Each row is a point on a tangle of strands that fork, close into loops and nearly touch. The rows are in no order.
Points whose rows are less than 92.5 apart are linked; no others are.
z177: [-10   6  13  16 -26  36 -13 -14  31 -15  -7   9  19 -11  51 -10 -22  12
 -52 -10]
z281: [  3  -8  12 -20  -6  -6  42   0 -23  46  38 -34 -11  56 -46 -51  17 -20
 -54  11]
z961: [ -7 -13  -5  42  15  -2  17 -17 -14 -36 -36  34  17 -36   2 -28 -42  16
   1  25]
z365: [  7   3  -1 -37  -3   8 -68   1  27 -40  19  18 -56 -34 -23  -4  15 -25
   0 -50]
z587: [  9  18  20 -29  -6  -4  20  11  21  18 -10  10  -2 -10 -25  52  -2  -7
  13 -32]
z733: [  7   5 -54  10  22 -32 -25  10 -20   1 -27  41  35 -24 -11  12  -4   7
  67 -11]
z754: [-43  -8  36  44   8 -21  51  14 -41  12  -9   0  -9  -2  25 -28  19  21
  42 -23]
z933: [-34 -25   7 -21  -7 -14  50  18 -61  -5  14 -11 -26 -23 -36 -17  20 -11
 -32 -19]
z996: [-15  39 -20  34  26   7  43   5 -21  28 -17   8  53   0   8 -17  15  -4
  13  38]
z828: [ -5 -17   8 -32 -30 -45  35  -5 -43  23  27 -29 -45  32 -35 -33  46  -9
 -69  -5]
z61: [-11 -10  10   0  -2 -15 -11 -37   0 -32   0 -10 -18 -37 -21   5 -50  18
  46 -14]
z652: [ 17  -2 -30  37   1  33  -1  23   2   1 -22   7  43   7  34  -6  12  13
 -56  37]
z886: [ -5   9  -8 -17 -10   0  -8  -8 -22  -2  32  19  46 -25   9  38 -20  16
  52 -10]
z210: [-15 -16  -3  13  -3  17  24 -27 -19   7 -43 -28 -14  -2  18 -29   6  13
   9  47]
z444: [-25 -12  -9  43  20 -31  45   5 -64  54 -27  14   7  24  30 -71  43  -4
   5  11]
z195: [-16 -21 -12  32 -10 -17   9  11   7 -38 -31 -21  -5  15  29   9 -14  46
   6  -1]
z901: [-39 -45 -11  -4 -18   7  29  12 -60 -25  -2   7  13   9 -36 -35  15 -16
 -13 -12]
z645: [ 40  24  39  -9 -13 -28   3 -16  12  20  17 -17 -62  39  27  12   5  12
 -47  19]
z169: [ 19 -22  42 -12  17 -33  45  11 -35  37  11   0 -58  40 -12 -19   5 -16
 -29   6]
z81: [ -1  12 -56 -20  -7 -12 -28  -4   5  22 -27  17  28   5 -13   1  29   4
  56  -8]
z461: [-15  16  -3   3  29  49  42  43 -36  15  29 -21  32  16 -14  20   6   4
   8  26]
z628: [ -4   7  19 -13  15  40  38  26 -16   7  25 -18  10  -8  -4  39  16   6
 -15  12]
z111: [ 11 -48 -21  25   5  19   2  20 -25 -14 -33  26  41  -5   8 -27  10  22
 -46  29]
z232: [ -5 -48  -2  27  12  41 -30  16   8 -29  -2  18  18 -15  29  19 -38  -1
  -1   2]
z34: [ 13  29  28 -10 -12  -1   7   5 -25 -14  30 -18 -26 -37   5  32  15  16
 -68   8]
z558: [  7  -8 -20 -13  -7  13 -44 -47  10 -29  -1  15   0 -27   1  16 -31  -1
  34   4]
z722: [ 12 -37 -40 -14  -5   4 -91  -4  14 -40  30  20  10   1 -14 -28  -8  -6
  33 -16]
z159: [-17 -33  18  -2 -20   3  37 -16 -22   4  -4 -22 -14   1   7 -17  19  31
 -28  24]
z624: [  4  22  15  -4 -14 -30  15  12 -23 -10  11 -20 -40 -21   8  45   9  23
 -25   8]
z848: [ 11  -7 -31 -24  -6  32 -91 -16  24 -21  56  27  26  -1  20  -8 -11 -25
  15   3]
z786: [ -5  -1 -17  56  39 -33  26   5 -16  -8 -50  45   8 -51  -6 -23 -24  19
  25  -7]
z15: [ -6  46  23  -5  19  55 -12  -9  10 -20  40 -14 -13 -26  24  10  -8 -27
 -69  15]
z776: [-18   9  -5  15  39  31  51  18 -40  -9  13  13  53 -13  -6 -10 -13   1
   1  27]
z310: [ 18  -9 -12   8  -9 -42 -18  -2  63  22 -53  15   0  37  -9 -31  -4 -11
  41 -15]
z555: [ -7  -1  36  -5  20   2  58  37 -54   2  24 -14 -19   0 -27  23  39  -6
 -29   2]
z917: [  7 -34 -39 -16  -9  -9 -81   6  30 -34   3  -2  -1  -1 -16  -3  -5  13
  37 -48]
z511: [ 13   2 -41  10   0  24 -40  20  28   4 -31  38  61  -1  17  18  -3 -10
  -4  -2]
z562: [ -3  -5 -25  30 -14 -19  -7  10  28 -30 -35   7  17   5  10  20 -15  26
  21 -13]
z438: [ 14  16 -41   1   6  28 -49  -8   4  -1  45  15  55   1  14  12 -24 -11
  12  36]
z112: [ 13  35   1 -34   0  -8 -22   9 -19 -18  50   6 -13 -29 -28  61 -15 -12
  13   3]
z948: [  7   4  -4 -48 -13  -9 -29  -5 -14 -11  57  31   8 -20 -21  38 -16  -3
  49  -8]
z250: [ 19 -10  -8 -18 -17 -27 -40 -13  60  23 -44   1   3  22 -19 -31  19  11
  35 -47]
z35: [ 19  29  29 -36  -5 -20  -7  -1  27   1 -16  -3 -35 -28 -37  48   2 -29
  -1 -26]
z97: [  5   3  -7 -23 -41 -22 -41 -13  46  -6   1 -20 -35  11   6  20  27  10
   3 -34]
z610: [ -7 -26  -6  36  -2  32 -52  -2  29 -33 -21  32  22 -22  52  -5 -37  -2
 -29   2]
z989: [  7   1  24  15 -30  -3  -8 -27  71  -7 -20   1  -6   6  29  -8 -13  23
 -33 -21]
z314: [ -2  -5  36  -6  -1 -43  28  12  -7  37  -9 -25 -44  32   9  21   8  13
  33 -15]
z419: [-10  -1   8   0   5  54  -7 -26  -7 -13 -33 -13  -5 -13  12  -2  -6 -12
 -16  35]
z871: [ 20  12  36 -17  12 -20  57   8 -15  56  17  -9 -25  56   7   2   9   1
  -2  13]
z353: [ -3  34  -4  17  26   4  46   8   4  44   0 -15  37  35   5 -18  22  10
   6  41]
z981: [-19   5  19  34  10 -41  49 -12  27  -6 -50   3  -5  21  -2 -28 -23  13
  35  -9]
z939: [-15  11  15 -10  -9   8  64   2 -20  19  45 -30   8  11 -30 -36  26   0
 -61   9]
z469: [ -1  -4  21  -9   0  47   8  -8  37  10 -36 -15  -1  20  15  11   6 -23
 -21  17]
z861: [  7  17  -2  -3 -22 -32 -16   0  21 -36   7 -28 -43  -5   5  49   3  22
   3 -15]
z998: [  0  -7 -24 -34 -31  -2 -69  -8  52   4  -2 -13 -20  10   6 -21  25   6
   8 -47]
z334: [ 10  14  11 -15 -24   9   8  13  68   7 -16  15  13  29  -6  24  11 -30
  14 -41]
z28: [-16 -54 -35   3  -3  15  15  10 -62  -7 -15   6  44 -12 -23 -46  23  -3
 -41   9]
z148: [  7  10  25   0   1  24  -9 -17  -5 -35  71  13   9  -8  19  21 -37 -17
 -15  31]
z183: [-27 -24  19  18  -6 -29  58  10 -48  35  -9   7  -6  22  -3 -49  19   9
  17 -12]
z708: [  6  48 -14 -29 -13  47 -54 -18  53  12  20 -17  11  -3  22   0  19 -28
 -25 -23]
z856: [  8  30 -21 -15 -14  47 -37   4  51  15   5   0  48   1  16  14   6  -9
 -20  -7]
z834: [-13 -18 -24  30  19 -27 -34   4  24 -11 -32 -25  15 -25 -43 -12 -31   9
  61 -62]
z125: [ 10  -6  34  -4 -16 -10  28 -14   2   7   3 -45 -56  35  24 -16  12  17
 -36  35]
z489: [ 13  24   1 -15 -10  23 -20   4   3 -45  63  13 -16 -18  15  60 -20 -19
 -27  10]
z691: [  0   1  -8 -54  -8  31 -55  -6  25 -31   7   9 -30 -12 -35   9   0 -41
  18 -22]
z404: [  2  -8 -18 -26  -1  29 -33 -24  20 -28 -21   8   5 -19 -26   5 -13 -37
  41   9]
z824: [ 18  31  36  -2 -19 -19  -3 -14  52   1   8  -8 -42  17  34   2   5  -8
 -51 -13]
z976: [  0  -7  -6  10  31  45  10   5 -37  11  27  13  62 -24 -29  -5 -28  -1
 -15  47]
z602: [  1 -39 -39  14   4 -30 -77  -4  31 -35 -16 -29  11 -14 -43 -14 -13  21
  49 -46]
z659: [ -6   6 -25  43   7 -47   3  -4  32  -7 -56  -3  -2  24  -1 -24 -16   4
  39 -18]
z541: [ 32  -9  26 -14  -3 -49  29  19 -56  27  24 -19 -58  43 -16 -20  29  -8
 -64  27]
z123: [ -9 -31  52  13  21 -31  53   3 -59  54  11  -2 -50  37  12 -39  12  -6
  14 -20]
z295: [ 21 -31  -9  19  31  36 -12  -9 -22   0   1  36  57 -32   1   1 -32  -8
  -5  53]
z77: [  7  36  26  -8   7  24 -30  10   4  -5  21 -21 -42 -26  22  39  19 -20
 -69   9]
z476: [ 26 -18 -50  12   0  -6 -52  10   7 -10  10  45  49  -3  22  21 -27   0
  18  18]
z639: [ 18  18  28 -26   5  30  14 -10  47  21 -18 -22 -38  41  11   7  10 -35
  -5  28]
z772: [-26  18   3   3 -11 -16  20  -7 -37   3  15  -4  11 -28  21  24  -5  22
  49  -7]
z934: [-17   2  25  14  10 -33  41   6 -13  22  -9 -13 -19 -10  18  30   8  25
  55 -22]
z958: [-23 -13  20  20   5   9  22 -23 -17 -43  -4  12  -1 -37 -10 -10 -47  11
  20  12]
z793: [ -3   6 -41  46  47 -48  -2   8 -16   7 -48  41  18 -41  -4   5 -29   7
  51 -21]
z762: [ 16  32  13 -10   7   3  42   7  12  64  21 -27   2  62   7   6   5   9
  -1  30]
z988: [ 11  24  49  -9  13  23  47   4   4  24  21 -23 -17 -11 -31 -13  30  -8
 -73  19]
z124: [-15  27 -29 -21 -17 -23  -2  -2   3  15 -26  -3   0  26  -6  -4  33 -12
  78 -16]

How many points has the smallest loop of links through each point below? Write none if it is on no loop.
z123 -> 7
z772 -> none
z989 -> none

A fork is a point with three links, a tip a point with one. Leave the first point through the second and follow the links. Name the first fork or tip that comes.
z708; z856 -> z917
z61; z958 -> z124
z776; z461 -> z652
z652; z111 -> z776
z610; z177 -> z639
z159; z125 -> z232
z81; z733 -> z365

Name the points in between on the shortest way along the links from the first point to the second, in order.
z419; z989 -> z210 > z159 > z125 > z645 > z824
z861; z195 -> z97 > z998 > z250 > z310 > z659 > z562
z295; z541 -> z976 > z776 > z996 > z353 > z762 > z871 > z169
z917; z856 -> z722 > z848 > z438 > z476 > z511
